A landscape with many valleys, sampled at points; each row gives a point and its height.
From any point a ball takes the steepest step (drop divided by distance) to one of its 6 nearest points. It stops when none of these is lower. Distance is the straight distance between rows; heights are no part of it.
gefin: [-6,23,-1,-1,-3,18,12,13,4,-7,3,5,-27,28,4,6,14,2,9,-15,9,-5,-10]  height 48.2
rem: [-10,5,13,-16,12,-5,15,5,-6,-14,-7,8,-13,10,-13,14,16,-4,24,13,-2,9,8]  height 45.6
moge: [-9,14,-9,7,-7,4,0,21,9,2,3,5,-16,-4,19,12,16,0,34,6,4,9,1]  height 30.0
Pazu: [-2,5,-8,24,-6,10,-9,21,7,8,7,4,-19,0,20,9,25,-10,16,-5,16,3,1]  height 30.4
vef: [4,-10,5,-9,10,12,5,1,-20,-2,10,22,2,6,-1,20,4,11,18,5,-10,-2,10]  height 44.6
Mir: [13,-10,15,-4,-15,5,0,0,-3,-11,-11,4,2,4,7,3,-24,-4,6,-7,9,4,13]  height 32.4
fod: [5,-13,2,-6,-14,-2,-7,-11,1,5,-2,-5,16,0,-6,-6,-13,-5,-4,11,18,3,3]  height 39.6
lav: [-2,-10,9,-6,16,-6,-15,8,-22,-11,11,12,8,3,8,22,7,-12,18,1,-14,6,10]  height 46.8
supub: [9,12,-9,-1,-16,18,5,-6,12,-9,-8,-7,-16,9,-21,-11,-16,6,-28,-22,7,-6,0]  height 60.2
niru: [-6,6,-10,-7,0,11,4,22,3,-9,11,1,-5,-16,23,15,19,17,42,-6,-6,4,5]  height 31.8
gik: [-5,-4,19,1,-3,6,6,-10,-5,2,-4,4,8,19,6,7,-16,-5,-9,7,7,5,7]  height 37.0
leki: [-11,11,-8,15,-14,16,-1,0,9,-10,-1,-14,-11,11,7,-16,7,9,-10,0,9,5,-7]  height 35.6
ras: [8,0,8,12,-17,1,6,2,2,-7,-5,2,-16,-10,-14,-7,-24,-5,-1,-16,11,-10,16]  height 32.2
kiru: [1,6,4,11,-9,8,11,-6,-16,7,21,31,-23,9,2,0,3,12,0,-25,-6,-13,2]  height 36.3
saz: [4,-5,11,-8,-3,4,0,-10,2,0,-3,10,11,17,-14,4,-20,-18,-2,1,16,3,-1]  height 43.9
Dop: [3,-18,9,17,6,-5,-11,6,9,18,-10,0,-3,9,-8,-9,-18,-11,-10,-14,-8,-9,3]  height 13.4
vude: [-4,-6,5,-13,11,6,6,-8,-5,-7,18,-8,8,-3,14,24,-10,16,-11,6,-12,12,14]  height 32.3
misap: [6,2,1,3,-17,9,5,0,13,-25,0,-16,4,1,11,-8,1,4,8,2,16,14,14]  height 19.1
Poveg: [-14,5,-5,22,5,11,-6,5,13,2,21,-11,-2,4,23,4,17,11,11,-10,9,13,0]  height 33.3
dem: [5,-13,6,-17,14,5,8,3,-5,-20,10,-15,15,-10,9,28,-1,-5,-11,3,-8,0,15]  height 35.2
Sor: [4,-3,-5,-6,-7,5,-9,-6,5,21,-14,-4,11,18,-23,-4,-4,-4,-25,-5,-3,-13,-11]  height 64.9
deko: [9,-8,15,2,-11,2,1,1,-4,-6,-1,13,-11,7,-2,6,-19,-19,8,-18,15,-8,7]  height 36.2
vos: [18,-20,-3,-15,-6,-1,-12,-2,5,2,-4,-16,31,-6,8,2,-16,-12,-10,10,12,6,3]  height 47.7
Saze: [6,-6,16,1,10,-6,-10,-5,3,-1,0,-9,18,17,0,4,-6,-27,4,-1,0,13,3]  height 42.0
zup: [5,2,6,9,-19,-1,2,6,-4,-13,7,14,-17,-3,21,7,2,11,17,-2,3,2,10]  height 23.1
pinof: [-6,-5,13,-14,18,13,15,-15,0,-12,16,-6,0,-19,3,21,8,31,10,2,-17,7,-4]  height 36.0
lilis: [-24,-2,1,1,14,6,-5,-9,-2,12,15,21,0,13,7,-3,-9,-3,-13,-20,-10,-4,-14]  height 59.6
biser: [1,-8,-5,-9,3,-5,5,3,-21,-12,-2,33,-6,-6,8,12,3,-7,21,5,-13,-1,13]  height 43.4
mela: [-8,-4,-1,-10,1,-11,-6,-9,-2,18,-1,-1,9,5,-5,-9,0,6,-26,19,5,-5,-16]  height 59.4
reli: [-2,-4,27,4,19,0,-2,-16,-14,-8,6,3,6,3,-15,22,4,-4,-2,3,-16,12,7]  height 60.9
Nozuk: [-20,13,19,-2,15,3,14,-11,-6,-4,10,7,-3,5,-16,18,-1,10,2,1,-12,2,-8]  height 51.8
nife: [16,-16,-4,16,2,-5,-11,8,17,11,-20,-3,1,12,-18,-17,-7,-25,6,-16,-15,-5,-3]  height 29.0
Tuzib: [9,-4,-14,11,-10,-4,-16,9,7,7,-5,-9,3,-23,-22,-11,-27,9,-4,-11,4,-1,24]  height 55.6
pupaf: [-2,7,4,0,-7,3,5,12,0,-29,4,-2,-5,-9,24,5,6,5,26,0,11,7,12]  height 25.0
lupad: [8,-8,-7,-12,-13,-10,-25,7,-2,11,-1,-12,10,-15,-18,-8,4,28,-16,-7,19,-12,-3]  height 74.8
fazub: [5,-9,15,-10,12,-3,-4,-7,-18,-13,11,4,10,2,0,32,2,-3,18,6,-5,9,12]  height 47.8
ref: [-3,-6,13,19,16,-1,-1,5,-5,16,4,17,-3,16,12,-7,3,-19,-7,-23,-16,-5,2]  height 67.5
pasoz: [3,9,12,7,-15,2,10,9,1,-8,-1,17,-29,-6,4,-3,5,-8,23,-9,8,-12,5]  height 25.7
rof: [-13,1,0,2,-11,7,1,-9,-1,7,7,8,5,13,1,-4,-15,10,-20,7,6,-6,-1]  height 34.2
vevas: [14,-17,-11,-16,9,0,-8,19,8,-17,1,-20,28,6,26,-5,-7,-26,-7,11,-15,-1,10]  height 58.5
dodep: [-2,16,-7,6,-12,22,15,6,11,-7,7,1,-22,10,3,-3,2,0,-12,-26,-1,-11,-8]  height 49.1
sovu: [6,-7,7,-1,22,1,-4,1,-8,-1,7,-8,17,9,19,4,-6,-16,11,6,-14,12,3]  height 44.0
sokob: [15,-19,-3,-5,-12,0,-17,1,6,14,-16,-9,13,-7,0,-11,-20,1,-6,-3,8,5,15]  height 48.4
zem: [5,-10,-14,0,-2,-19,-15,12,6,22,-13,-17,3,1,-25,-7,1,17,-11,-8,-1,-18,-18]  height 57.8
tifo: [-3,-6,-3,17,10,-6,-15,5,4,10,-13,4,-4,16,1,-28,-6,-8,-15,-8,-26,-16,-14]  height 33.6
kelo: [12,-23,-13,1,-11,-1,-8,8,13,19,-17,-4,12,-2,-28,0,-23,-10,-10,-8,-8,4,-3]  height 49.6
folor: [9,13,1,-8,0,4,18,-9,1,-24,-6,-28,1,-33,5,13,2,-6,-8,7,-1,20,21]  height 35.7
nerut: [-1,-8,-4,-21,7,14,-1,2,-9,-14,-4,24,-6,-18,0,16,13,11,33,2,-24,6,18]  height 40.3
tobi: [11,1,-24,-15,0,-8,-11,6,-1,16,-13,-6,-4,-3,-31,8,-7,15,-22,-18,5,-14,-21]  height 70.1
tuno: [-19,18,2,-1,7,14,21,-1,6,-1,9,3,-17,15,0,10,10,15,19,-9,-5,0,-8]  height 47.5
Fulu: [12,7,-5,-1,4,-5,0,-12,1,17,2,-12,27,-2,-6,-8,3,-12,-9,21,8,-3,-7]  height 63.5
Situv: [-4,8,-9,1,3,9,-10,24,6,-3,10,1,-6,-12,18,27,19,3,31,1,14,13,-1]  height 29.9
zug: [4,-9,-13,-9,-5,-8,-15,2,-6,21,-7,-12,15,-4,12,-15,-2,18,-22,6,-5,-9,0]  height 50.3
vukuv: [-5,-7,18,9,19,-3,-7,5,-18,2,14,22,11,16,7,18,5,-15,15,-1,-11,7,11]  height 51.4
Lup: [8,-31,-9,6,-6,-11,-8,5,13,11,-11,-4,11,-3,-17,-6,-27,-27,2,-17,-1,4,-5]  height 39.9
ritut: [-6,3,3,-3,-20,3,13,-3,10,-18,-1,-3,-5,12,-5,-7,-11,-6,3,-7,23,3,1]  height 31.7
Gozan: [15,-5,-12,0,3,-7,-2,-8,5,18,-2,-14,18,7,-19,-3,-2,-23,0,12,7,13,-10]  height 55.0
gil: [4,0,7,-12,-6,6,11,-12,-4,-20,2,-4,7,-4,15,14,-6,5,-3,9,-1,5,14]  height 25.2
fure: [-12,-4,15,-1,8,7,6,-2,-12,7,16,17,-2,12,0,7,-3,12,1,-6,-5,-9,-2]  height 33.5
kob: [-15,-5,1,4,22,0,-7,0,-1,14,-8,9,8,24,8,-18,0,-8,-15,5,-16,-6,-20]  height 48.6
muge: [-22,10,-3,7,-14,17,15,-4,9,-8,12,5,-11,12,12,-5,0,15,-10,-16,-2,-2,-10]  height 39.4
fude: [-12,0,8,11,-5,4,4,-3,-6,2,12,20,-16,3,6,-1,-3,12,-14,-21,-10,-13,4]  height 31.9
Vafa: [14,-5,-13,-14,-21,2,16,-12,9,-15,3,-23,15,-23,-7,-12,-11,-2,4,4,28,19,7]  height 44.4
sidim: [-9,7,3,-5,0,-7,2,2,-16,-8,-4,30,-9,11,-8,11,1,-19,28,1,3,0,10]  height 37.6
raku: [16,5,-15,-11,14,-9,7,-3,-15,-6,-6,-30,25,-21,3,11,3,-10,-26,19,-15,-6,16]  height 63.8
Bod: [9,-4,15,-13,16,8,14,-6,-10,-20,9,-3,3,-10,3,32,2,5,-4,8,-18,9,8]  height 38.5
dula: [7,2,1,-17,6,19,2,19,-1,-5,-1,6,-7,-24,0,21,27,10,34,4,-20,8,5]  height 36.4
sefaf: [-9,8,5,-8,-8,-5,10,1,0,-16,-2,15,-17,11,3,-2,1,-11,22,-3,16,-9,3]  height 32.5
Tof: [-3,10,-11,-9,-11,-11,-2,-15,-4,12,1,1,7,-6,-27,-6,9,15,-25,2,17,-15,-16]  height 69.0
lavus: [-5,-5,14,-2,-1,0,0,-5,-4,-4,-1,8,2,20,-9,3,-20,-19,-7,-3,8,1,3]  height 43.0
Sageg: [14,-9,-15,-15,-22,-1,-4,-8,-2,9,3,-21,9,-13,-18,-8,2,17,-11,-2,23,15,6]  height 57.4
bepin: [-1,-3,14,4,-2,3,10,-5,-12,22,26,33,-13,-11,1,-3,1,14,0,-15,-10,-12,6]  height 35.3
dul: [-12,4,-1,15,-2,16,4,19,18,-2,11,-5,-9,17,19,6,16,-1,14,-13,17,1,-4]  height 34.1
Gir: [19,12,8,10,-6,7,10,4,-10,-9,3,10,-40,-4,-10,4,1,-7,-13,-23,-6,-22,3]  height 41.8
dinez: [-1,-5,-8,17,16,-9,-6,12,5,16,-18,1,-9,0,0,-19,-15,-8,-20,-6,-17,-15,-4]  height 30.3
gekif: [12,0,3,28,-14,-4,-2,9,15,-18,5,-1,-26,-20,2,-6,0,-5,1,-16,12,-5,14]  height 30.7
ved: [-32,6,-2,-8,10,6,9,-18,3,-7,21,14,5,-13,2,1,-7,20,0,4,-6,5,-8]  height 14.1
bav: [-6,12,6,3,-8,4,7,4,7,-5,-11,11,-26,10,3,5,6,-10,19,-6,8,-6,3]  height 31.1
Toriz: [5,15,-9,4,17,-21,-7,-8,2,8,-4,-19,18,5,2,-12,15,-10,3,24,-11,0,-27]  height 61.9
Gana: [-14,11,0,3,16,8,-11,26,11,0,8,-6,-2,-12,10,32,29,11,24,1,8,16,-1]  height 33.1
Fibat: [1,-13,13,-1,-24,-8,3,-2,-9,-24,-8,4,0,-13,8,-2,-19,-6,12,-3,19,-6,-4]  height 29.3
niv: [4,-5,25,-14,10,6,12,-4,-3,-9,1,7,-14,-19,-9,29,31,12,14,2,-17,15,-3]  height 56.2
sanid: [4,-4,-3,1,16,-6,-14,-11,4,9,0,-16,22,4,9,-13,7,-5,-10,26,-16,-2,-17]  height 52.1
Ziso: [11,-9,-6,-2,2,-5,-11,-2,4,19,-16,-10,11,9,-23,-12,-3,-6,-19,-9,-7,-16,-23]  height 58.1
didan: [-11,9,1,9,-3,2,-6,18,11,-14,2,-1,-11,0,22,-1,12,-7,30,-4,30,8,-5]  height 28.1
zafu: [6,0,-10,13,2,-17,-18,6,-1,-12,-14,2,-4,12,-22,-33,4,2,-6,-9,-37,-19,-17]  height 46.9
Lum: [9,-17,14,0,-6,-8,-10,0,1,0,-6,6,10,8,6,0,-21,-23,-2,-1,3,-1,12]  height 35.8
surud: [10,-3,-6,-3,14,-19,-5,-12,-9,9,-3,-19,18,-4,17,-4,25,6,-8,21,-3,-10,-11]  height 60.4
raz: [-5,-4,-10,4,0,-8,-15,7,-1,21,-17,-3,3,1,-9,-13,-5,11,-22,-5,-1,-22,-12]  height 47.0
feles: [-4,10,-11,0,22,-22,-8,-14,-14,11,-1,-17,20,-12,6,2,5,-3,-17,25,-13,-3,-14]  height 63.9
nogav: [-4,13,8,-4,2,-5,6,8,14,-23,-5,-19,-4,-3,15,14,5,0,30,8,17,18,0]  height 29.7
Tuvi: [10,-7,12,7,22,-8,-1,-8,-9,-2,1,-18,13,-11,-3,15,5,-15,-13,9,-21,16,-1]  height 64.8
Luzu: [-2,9,0,-4,-16,-4,2,9,-10,-23,-10,7,-13,-16,18,-1,1,-7,31,11,18,-1,-7]  height 27.0
Rim: [3,7,2,3,11,10,0,3,-2,11,-7,6,-16,-4,-3,-6,-16,-1,-31,-21,-15,-24,-3]  height 47.1
rifu: [-3,13,3,5,4,7,16,-5,7,-17,6,-17,-3,-4,18,0,12,21,0,3,5,21,6]  height 3.8
silaz: [-10,7,-4,-14,18,2,9,-13,-14,6,10,0,10,-14,2,6,0,13,-22,27,-11,12,-1]  height 41.9
Zupun: [5,13,-10,-8,-2,4,6,-18,-8,-4,5,-20,10,-15,-3,-3,1,4,-14,22,10,8,11]  height 10.3
siso: [7,-7,-7,11,-27,6,-7,3,20,-12,-6,-6,-3,-16,-17,-10,-18,4,-8,-11,19,13,20]  height 47.3
kagin: [-2,5,-15,4,0,0,-7,23,-4,-14,-6,4,-11,-17,28,10,11,-9,26,7,14,14,-9]  height 28.4
dap: [0,-8,-6,-8,6,-25,-18,-6,-2,21,-1,1,17,-7,16,-16,15,14,-13,18,7,-8,-14]  height 62.5
nono: [-14,7,-10,-14,-5,-2,-4,-12,-11,3,9,4,12,-10,13,-12,1,22,-21,12,11,2,-4]  height 55.1
Paz: [-2,1,0,1,-17,8,6,-10,1,0,4,-1,9,4,3,-2,-15,14,-16,9,6,6,7]  height 27.9
zokid: [-5,5,7,-2,13,10,18,-10,-4,-3,3,-16,-1,-12,3,19,-2,10,-9,15,-11,12,2]  height 42.2
gonir: [4,-7,9,8,7,3,10,5,-17,11,20,25,-24,-2,-10,1,3,0,-21,-18,-6,-23,3]  height 38.6
labo: [3,-3,11,5,-10,-10,-8,-3,-17,-8,-6,23,1,13,-11,-1,-14,-27,9,-11,18,-10,-1]  height 40.7
biv: [-10,-7,-1,12,-7,-1,-13,4,-8,16,-4,3,4,-5,4,-9,-14,11,-20,0,-4,-10,1]  height 42.8
kekoz: [-3,13,1,11,1,7,5,14,24,-13,4,-25,-5,4,9,12,10,-2,16,2,22,20,1]  height 28.0
Zanu: [-11,4,5,-9,9,14,7,-6,-12,4,12,29,-3,6,-3,12,5,11,25,-1,-6,-8,12]  height 42.1
vige: [19,-16,0,11,-5,-6,-23,0,6,3,-10,-9,13,10,-3,-23,-9,-23,2,-6,-16,4,-9]  height 37.9
sifu: [8,-18,-3,-2,1,-14,-7,1,12,14,-5,-1,15,11,-16,-4,-11,-32,-3,0,5,12,-5]  height 47.4
Ganir: [-2,-4,2,8,14,-1,-11,-3,-1,10,3,-7,16,22,5,-16,-4,-11,-3,6,-17,7,-8]  height 44.7
kamag: [8,-14,-13,-5,-19,-3,-13,9,12,14,-14,-5,5,-5,-23,-1,-14,7,-8,-6,7,8,3]  height 59.0
rovo: [10,-2,-4,-6,-28,2,-2,-10,17,-3,-2,-6,5,-5,-16,-12,-4,1,-5,0,23,20,6]  height 48.7
Neme: [9,-4,11,8,-8,4,5,3,-13,-3,5,11,-19,7,-11,5,-11,-13,-8,-20,1,-16,17]  height 41.1
zuvu: [-5,4,-1,15,-10,14,3,3,17,-20,-1,-14,-4,5,22,-3,10,6,5,-8,21,15,2]  height 18.1
lesil: [-8,0,3,-18,8,8,1,11,1,-14,-11,16,-14,-11,5,18,16,0,31,10,-7,15,3]  height 34.0
tagit: [-21,17,-6,13,3,18,12,7,16,3,13,-2,-15,17,16,2,21,15,5,-12,-1,-2,-12]  height 39.3
Dab: [-12,20,3,6,-2,16,9,4,15,-4,8,-15,-11,17,8,0,7,5,0,-11,7,5,-9]  height 44.1
fom: [-1,18,-3,19,-6,9,10,0,10,-11,3,-4,-25,-7,-13,-11,-10,4,-18,-24,-5,-10,9]  height 43.5
lekob: [6,1,11,21,-28,5,6,2,0,-12,4,7,-19,-8,7,-2,-10,9,-5,-16,7,-2,10]  height 26.0
gaguk: [15,-21,-5,4,-4,-15,-19,4,-2,17,-16,-12,9,-9,-1,-19,-2,15,-2,2,-11,-9,-3]  height 52.8
savut: [-5,-8,2,14,-6,3,-8,7,-2,10,3,-5,-10,-12,10,-2,-20,11,-25,-6,-5,-8,11]  height 43.6
kubal: [-8,-18,4,2,9,-5,-8,-4,-8,21,-1,4,5,3,20,-12,-6,6,-13,2,-17,0,-11]  height 44.3
pek: [8,-5,2,-2,7,-25,-11,-8,6,14,-8,-11,12,9,-1,-17,16,2,-2,3,8,-22,-27]  height 57.1
ves: [0,-6,6,-9,19,13,-6,-6,-14,-4,0,29,3,-4,-22,19,20,3,25,5,-22,7,9]  height 55.8
vuleg: [1,8,-13,-8,-6,-6,7,-17,3,14,-5,-9,18,7,-26,-5,-8,-14,-16,13,9,0,-7]  height 65.5
sokid: [-26,2,8,-2,22,2,2,-19,1,4,12,8,15,3,-6,7,-6,8,-19,8,-17,4,-7]  height 43.7
sepaz: [5,-4,-7,-8,-16,-1,-13,-1,-2,15,-7,-7,9,3,-9,-15,-2,15,-27,12,14,-3,-3]  height 58.6
Tofe: [5,-21,5,-5,12,8,-3,-4,-13,8,9,3,14,9,30,11,-9,0,2,-1,-14,0,10]  height 43.3
guf: [-28,16,4,-14,22,8,23,-6,-3,-8,21,12,-8,8,-8,11,6,14,10,-16,-6,-7,-14]  height 48.3
meram: [2,-3,-4,6,2,1,-3,12,0,16,-11,-6,-13,-8,-22,-3,-22,2,-22,-13,-9,-19,15]  height 34.7
tebog: [-5,-6,-3,-7,3,-17,-13,4,-1,18,-12,2,7,2,-3,-17,10,15,-21,5,3,-14,-21]  height 55.3
mupu: [7,-12,10,2,-2,0,-2,-1,-21,10,15,25,-3,-1,10,13,2,2,14,-4,-7,-1,15]  height 41.6
Befet: [-5,13,15,-5,-14,0,13,1,4,-11,0,-2,-4,8,5,5,-2,-2,15,5,16,5,3]  height 39.7
gop: [-10,23,2,0,3,5,8,16,12,0,0,-2,-11,18,1,14,23,-8,19,-5,12,2,-9]  height 45.7
tig: [-4,11,-1,-5,-7,-5,15,10,-19,-13,-19,33,-21,1,-7,-10,-1,-28,19,2,4,-7,2]  height 47.6
Larud: [-1,3,12,-13,2,11,15,6,-11,-20,12,-9,1,-8,13,18,7,20,18,9,-6,9,11]  height 24.8
sifun: [11,-12,-2,-14,9,-1,-9,4,-23,-8,13,15,14,0,14,19,2,-8,12,0,-17,-2,16]  height 43.8
rugiv: [-17,10,11,2,5,9,7,-12,-6,2,26,25,-2,-5,1,5,-1,21,19,-16,-10,-15,-1]  height 38.7
seliz: [-8,-2,-9,23,-13,10,-1,5,21,-10,-2,-17,-13,-3,6,-15,10,3,-4,-19,10,1,5]  height 33.7
nel: [16,13,-4,11,-5,14,11,19,1,-2,17,20,-43,-13,-4,-2,27,-2,-3,-12,-2,-16,-2]  height 28.5
muzu: [13,5,-13,-3,-20,6,4,-18,3,-3,5,-17,7,-7,-21,-19,19,13,-8,8,18,17,-3]  height 56.0
loso: [-3,-1,12,-2,-3,-8,5,-3,-12,-5,6,13,-5,11,6,10,-9,-6,11,0,4,-4,12]  height 39.0
tado: [7,-1,-7,33,-3,2,0,25,18,-3,10,2,-30,-15,9,1,16,-4,3,-13,13,-10,5]  height 27.6
zuno: [6,5,5,-2,5,-2,16,-24,5,-10,-5,-16,8,-6,-19,9,-7,-16,-2,20,12,15,9]  height 39.5
luf: [12,2,10,-22,3,11,11,17,5,-11,-2,-7,-12,-30,9,25,35,5,11,-3,-8,14,-2]  height 46.6
sivad: [-21,-1,-13,-1,13,-17,-5,-2,7,13,-13,11,11,12,8,-20,-2,-2,-14,-5,-18,-10,-25]  height 48.8
Ber: [-13,15,-6,0,-5,-5,2,17,-7,-9,-14,19,-24,-5,12,-4,8,-10,35,8,13,7,-10]  height 29.6
sizev: [6,15,-5,0,-11,10,18,6,-9,3,-2,33,-29,8,2,-7,14,-3,12,-9,1,-7,9]  height 31.6
varu: [-19,-5,4,2,-1,1,3,-9,-5,13,14,12,3,2,12,3,-15,22,-7,-2,-5,-5,2]  height 26.4
Sak: [10,0,4,6,16,-6,-9,3,7,-6,1,-17,24,16,18,-13,1,-8,0,14,-23,12,-9]  height 49.4
Gepi: [-13,22,14,-4,9,2,12,18,15,0,4,-3,-16,7,-6,16,11,1,12,6,3,10,-4]  height 55.9
fetu: [-9,14,-2,-2,-2,0,17,6,-6,-9,-13,26,-19,16,-2,4,9,-14,23,3,2,-4,3]  height 38.4
tibif: [-22,7,-1,-8,5,2,6,-12,-1,8,1,15,2,16,-3,-4,-8,4,-26,2,-3,-8,-12]  height 46.7
regad: [-4,-3,-10,7,15,-4,-4,4,-28,5,4,42,-1,8,-11,4,11,-16,24,3,-11,8,18]  height 57.2
panu: [-5,-16,-4,5,2,-14,-22,4,-1,13,-11,1,3,-9,17,-26,-9,17,-14,5,-24,-11,-1]  height 49.3
kunud: [-3,6,7,3,-9,8,10,-7,-5,-8,13,-6,-2,8,13,9,2,20,5,1,-3,5,9]  height 17.4
supok: [-4,15,13,-9,3,1,23,-5,14,-18,-5,-14,-6,0,-12,7,1,-15,17,0,25,12,-11]  height 47.9
vaku: [-15,16,10,1,2,6,19,-9,3,-10,8,-14,6,-1,3,4,1,15,0,8,-2,13,-2]  height 22.5
lolos: [3,-19,-8,14,7,-7,-19,1,5,12,-13,-12,7,2,10,-28,5,3,0,7,-21,-13,-10]  height 44.9
bazi: [3,12,-10,-10,8,-23,1,-12,-17,5,2,-12,20,-18,3,-11,16,22,-17,16,22,0,-1]  height 63.2
togu: [10,-7,-6,7,2,-11,-12,-3,11,8,-8,-13,10,19,-15,-28,11,-12,4,7,-16,-6,-26]  height 47.2
zer: [-8,-7,-2,1,7,-11,-11,2,12,19,-17,-4,5,13,-6,-17,2,-3,-11,7,-9,-13,-22]  height 55.4
deti: [2,-16,9,6,-2,6,-13,-3,-4,11,-2,1,3,5,20,-1,-18,0,-7,0,-4,-8,6]  height 40.0
sal: [2,7,13,1,21,-6,3,-16,-6,-5,1,-13,11,-3,-15,21,-8,-15,-9,21,-12,12,7]  height 51.9
zamu: [1,1,1,-10,-8,-5,20,-22,16,-9,-1,-6,8,-2,-20,5,-17,-15,1,7,23,13,-3]  height 48.1
nuz: [6,14,-5,0,-10,1,21,-22,7,-4,-2,-18,7,-20,-17,-7,-3,-7,-2,17,18,19,7]  height 33.8
Sed: [7,-15,1,-3,-28,-3,-5,-5,3,-13,-4,-6,7,-17,6,-7,-19,2,5,-10,29,9,14]  height 34.5
govo: [-8,1,12,2,21,7,-4,-12,2,10,2,0,16,9,-1,10,-9,-8,-9,12,-7,3,-11]  height 20.6
givu: [-13,0,1,2,7,-2,4,-1,-23,0,-6,33,-9,14,-12,14,9,-1,27,1,-7,-3,14]  height 48.5
Laso: [3,-9,-7,10,5,-8,-17,11,4,20,-16,-5,0,-14,-15,-19,-23,5,-15,-7,-13,-20,3]  height 33.9
Nare: [7,-15,-12,-15,-17,-9,-26,2,4,19,-8,-19,13,-13,-16,-10,-3,14,-12,-2,17,4,3]  height 62.1
did: [-3,4,4,-5,-8,1,10,3,-3,-11,0,19,-13,-1,1,15,4,0,30,7,3,5,4]  height 26.9
reti: [-18,17,-9,-6,16,-4,6,-13,-5,9,7,6,7,2,0,1,-4,4,-27,28,2,-2,-12]  height 56.3
Vakag: [19,-3,-13,-9,12,-4,-6,-12,-6,6,-7,-27,24,-8,-4,7,-7,-19,-10,20,3,2,8]  height 55.5
Zeza: [15,-8,-4,-8,-10,-7,-4,-4,2,22,-1,-11,19,-3,-22,-2,1,-1,-10,6,8,2,-8]  height 53.8
Zenep: [16,4,-19,-12,-14,-12,8,-16,-6,10,4,-17,14,-20,-19,-4,-3,-1,-3,11,19,16,10]  height 36.9
pezak: [8,-13,5,-16,-1,-11,-2,0,-19,-22,5,7,7,-4,22,20,-4,-14,13,4,-2,-3,15]  height 45.5
noto: [-8,17,7,-1,-7,17,15,-10,5,-9,-2,1,-7,21,-2,-5,-4,6,-5,-7,0,1,-6]  height 48.0
bol: [3,-14,1,-1,0,-23,-20,6,-2,16,-16,-10,9,-9,3,-13,9,18,-15,-7,10,-19,-10]  height 59.5
Zazi: [-4,5,-5,-6,19,-31,-9,-6,10,10,-1,4,13,7,7,-7,13,-3,-19,10,-1,-14,-26]  height 59.7
Zibi: [3,11,-8,14,-7,1,5,26,10,-4,-2,12,-41,-9,6,0,21,-20,6,-17,6,-14,-8]  height 28.3
zafi: [10,-13,-22,7,12,-8,-6,9,7,11,-30,-8,-3,-1,-20,-18,-1,2,-4,-11,-24,-22,-7]  height 45.8
rifun: [14,-1,-30,6,12,-12,-8,10,5,16,-24,-15,-2,2,-29,-8,-12,-6,8,-16,-27,-17,-8]  height 55.2
keza: [21,13,-9,5,11,-11,-6,-6,3,-4,-2,-21,21,3,-2,-26,4,-16,10,21,-17,16,-6]  height 52.3
fuv: [-10,11,-12,2,-24,9,3,-6,10,-2,-4,-2,1,4,-8,-13,-5,14,-15,0,6,0,-5]  height 40.1
Lamig: [8,-9,1,-13,3,-4,2,-5,0,-4,5,-17,21,2,19,1,-11,-7,-16,15,10,9,10]  height 52.5
sif: [-5,11,0,4,-3,9,4,-3,16,-10,4,-29,-1,-7,6,-12,13,4,1,13,17,21,9]  height 23.6
puzom: [17,-4,-8,5,8,2,-12,-3,5,-1,-4,-16,14,10,17,-23,0,-6,0,12,-18,8,-6]  height 44.8
rufa: [5,1,-15,-2,-22,11,-5,0,12,2,-9,-1,-6,-6,-28,-3,-22,14,-16,-10,10,-3,6]  height 57.0
Melef: [8,9,3,12,-14,2,8,14,1,-3,18,23,-31,-13,10,-2,19,4,18,-2,3,-6,5]  height 24.6

Where does a ball stop that starts at each point below?
Saze: rifu
pek: Dop
Gozan: rifu
bav: rifu
keza: Dop
labo: rifu
Sak: Dop
